Each row is a point on a landscape with many valleys, with its height.
A ball rolls from a point to the lowest of its 6 nearest points, and stops where none of them is lower. Distance is the straight distance between rows; heights are no part of it.
K235: [120 124  94 127 148 152 144 149 147 101 142 141 117 141 100 137 103]  height 73
K176: [181 170 132  73 151 156  65 151 105  72 130 111 141 120 134 166  92]  height 233
K645: [194 194 124  66 156 147  76 139  94  85 132  75 144 119 114 132  81]  height 113
K501: [ 96  78 149 196  93 106 108  93 128 164  99 126 112 110 165  82 188]  height 487
K761: [129 117 142 104 148 187 100 165 128  90 152 151 129 122 167 209 118]  height 188
K699: [115 105 119 125 146 163 131 154 142 108 158 148 120 128 125 182 120]  height 315
K636: [ 96 129 152 137 107 126 157 114 123 169 157 134 135 113 155 166 172]  height 77
K696: [147 118 107 134 152 145 127 150 141  83 134 136 119 142  85 113  85]  height 120
K358: [116 134 107 132 109  94 185 111 143 152 118 142 128 158  98  96 123]  height 212
K985: [103 130 110 131 114 110 159 125 145 156 145 140 118 137 114 140 133]  height 147
K102: [205 194 132  89 164 126  93 155 101  87 114  64 145 141 101  90  67]  height 353
K892: [119 102 122 152  89  78 151 103 138 171  85 124 111 136 131  66 149]  height 326
K539: [189 178 124  78 163 146  73 142 101  73 131  98 130 121 117 132  84]  height 99
K42: [106  70 117 173  91  88 125  97 156 170  79 118 110 128 142  42 163]  height 49
K792: [ 96  89 180 203 120 126 103  84 110 163 118 151 135  93 198 133 212]  height 397
K368: [200 192 127  82 165 137  87 144  96  86 121  68 144 127 107 114  77]  height 178
K548: [125 133  93 136 146 133 158 146 152 111 145 142 124 157  74 111  94]  height 183
K60: [ 86 113 141 127 138 165 149 142 137 151 172 142 130 109 153 198 151]  height 74
K695: [120 136 102 126 120  84 183 114 156 157 106 143 132 160  81  77 109]  height 275
K912: [ 97 110 124 125 139 159 139 150 133 128 170 143 122 122 137 192 138]  height 224
K373: [103 111 144 157  91  93 143 101 122 166 109 135 127 125 153 112 173]  height 194
K593: [ 91 118 174 152 111 123 147 101 112 171 146 134 147  97 176 171 197]  height 85
K879: [120 121 116 135 101  83 168 103 141 172  97 123 118 148 112  80 134]  height 159
K914: [128 117 110 121 141 153 131 159 139  94 148 150 116 131 111 155 104]  height 101
K147: [144 119 137  87 144 177  84 166 120  84 141 148 131 125 155 197 109]  height 241
K285: [184 152 127 101 154 142  91 154 110  63 124 111 134 126 106 119  84]  height 84
K948: [131 117 122 118 143 167 120 160 132  92 150 153 124 125 126 173 103]  height 151
K839: [200 218 127  75 169 141  94 151 103  92 125  51 143 132  98  97  58]  height 623
K777: [ 87  80 169 212 105 125  94  93 122 155 111 155 124  97 187 106 208]  height 403
K615: [122 102 115 140 100  70 167 100 153 172  75 129 121 158 110  46 132]  height 215
K446: [160 132 106 130 163 142 131 163 140  77 134 124 129 150  77  97  78]  height 256
K103: [170 140 114 113 157 153 103 155 125  67 127 117 132 132 100 122  86]  height 63
K269: [ 90 121 153 133 122 150 154 123 117 167 170 139 138 109 161 184 167]  height 60
K473: [122 126 104 128 110  81 179  99 153 171  84 129 133 159  97  58 128]  height 210
K268: [ 86 124 131 128 126 140 155 130 133 155 167 144 129 122 147 183 155]  height 107
K153: [105 107 140 109 148 184 118 161 134 114 167 149 127 119 166 216 122]  height 152
K286: [112 108 134 144  89  82 153 100 137 169  97 125 118 131 137  89 158]  height 158
K793: [109 124 119 141 104  90 165 107 137 162 115 124 129 136 121 103 143]  height 109
K940: [170 188 129  54 155 161  59 141  87  79 144 109 148 111 153 180  95]  height 232
K118: [165 131 125  99 155 162  83 164 118  68 130 139 123 127 131 163  94]  height 154
K449: [145 134  98 128 152 144 140 142 150  96 133 136 128 157  72  94  79]  height 347
K587: [183 179 134  75 161 153  70 147  96  76 137  96 136 115 126 153  86]  height 128
K232: [103 125 126 139 106  98 165 109 134 167 119 132 122 127 128 127 152]  height 98
K47: [180 140 119 119 164 146 100 158 122  64 126 112 133 137  91 102  74]  height 111
K751: [ 97 118 160 154  97 102 143 102 123 172 126 136 129 107 156 143 182]  height 131
K983: [107 128 112 136 113 106 168 116 135 154 132 135 126 145 105 120 141]  height 134
K178: [118 140  98 127 130 113 175 126 151 139 136 145 128 148  81  99 101]  height 70
K996: [ 97  97 168 180  98 105 118  92 119 167 115 140 129 102 179 121 198]  height 324
K34: [ 94  76 163 197 100 118 104  93 124 159 107 141 125  99 169  96 196]  height 421
K537: [101  89 138 179  82  96 120  91 127 165  94 122 111 114 152  79 170]  height 507
K678: [111 128 101 128 136 126 166 128 144 132 148 142 122 141  92 127 111]  height 177
K786: [104 120 140 141  96 108 157 110 126 170 132 126 127 120 138 133 169]  height 92
K968: [ 93 124 125 130 116 130 166 128 133 154 152 137 125 119 136 163 146]  height 171
K251: [114  95 121 153  91  77 147 100 153 174  67 119 113 145 123  42 142]  height 58
K924: [155 174 141  61 151 171  50 138  91  84 150 137 148 119 170 212 106]  height 460

Call two points neighbours if one is among the 6 nearest of the other. Go from one point of each pair to the other, from neighbour to neighbour, staying as low as possible. Name the highest point that can't be avoided.
K235 / K103: K696
K103 / K178: K153
K178 / K42: K286
K269 / K178: K983

Where does a ball stop that starts at each point below?
K761: K235
K777: K269
K924: K103
K147: K235
K940: K103
K102: K103
K786: K269

Two balls start at each pair of points below. Name the first point that both come to, or write -.
K839 / K645: K103
K153 / K232: K269
K996 / K792: K269
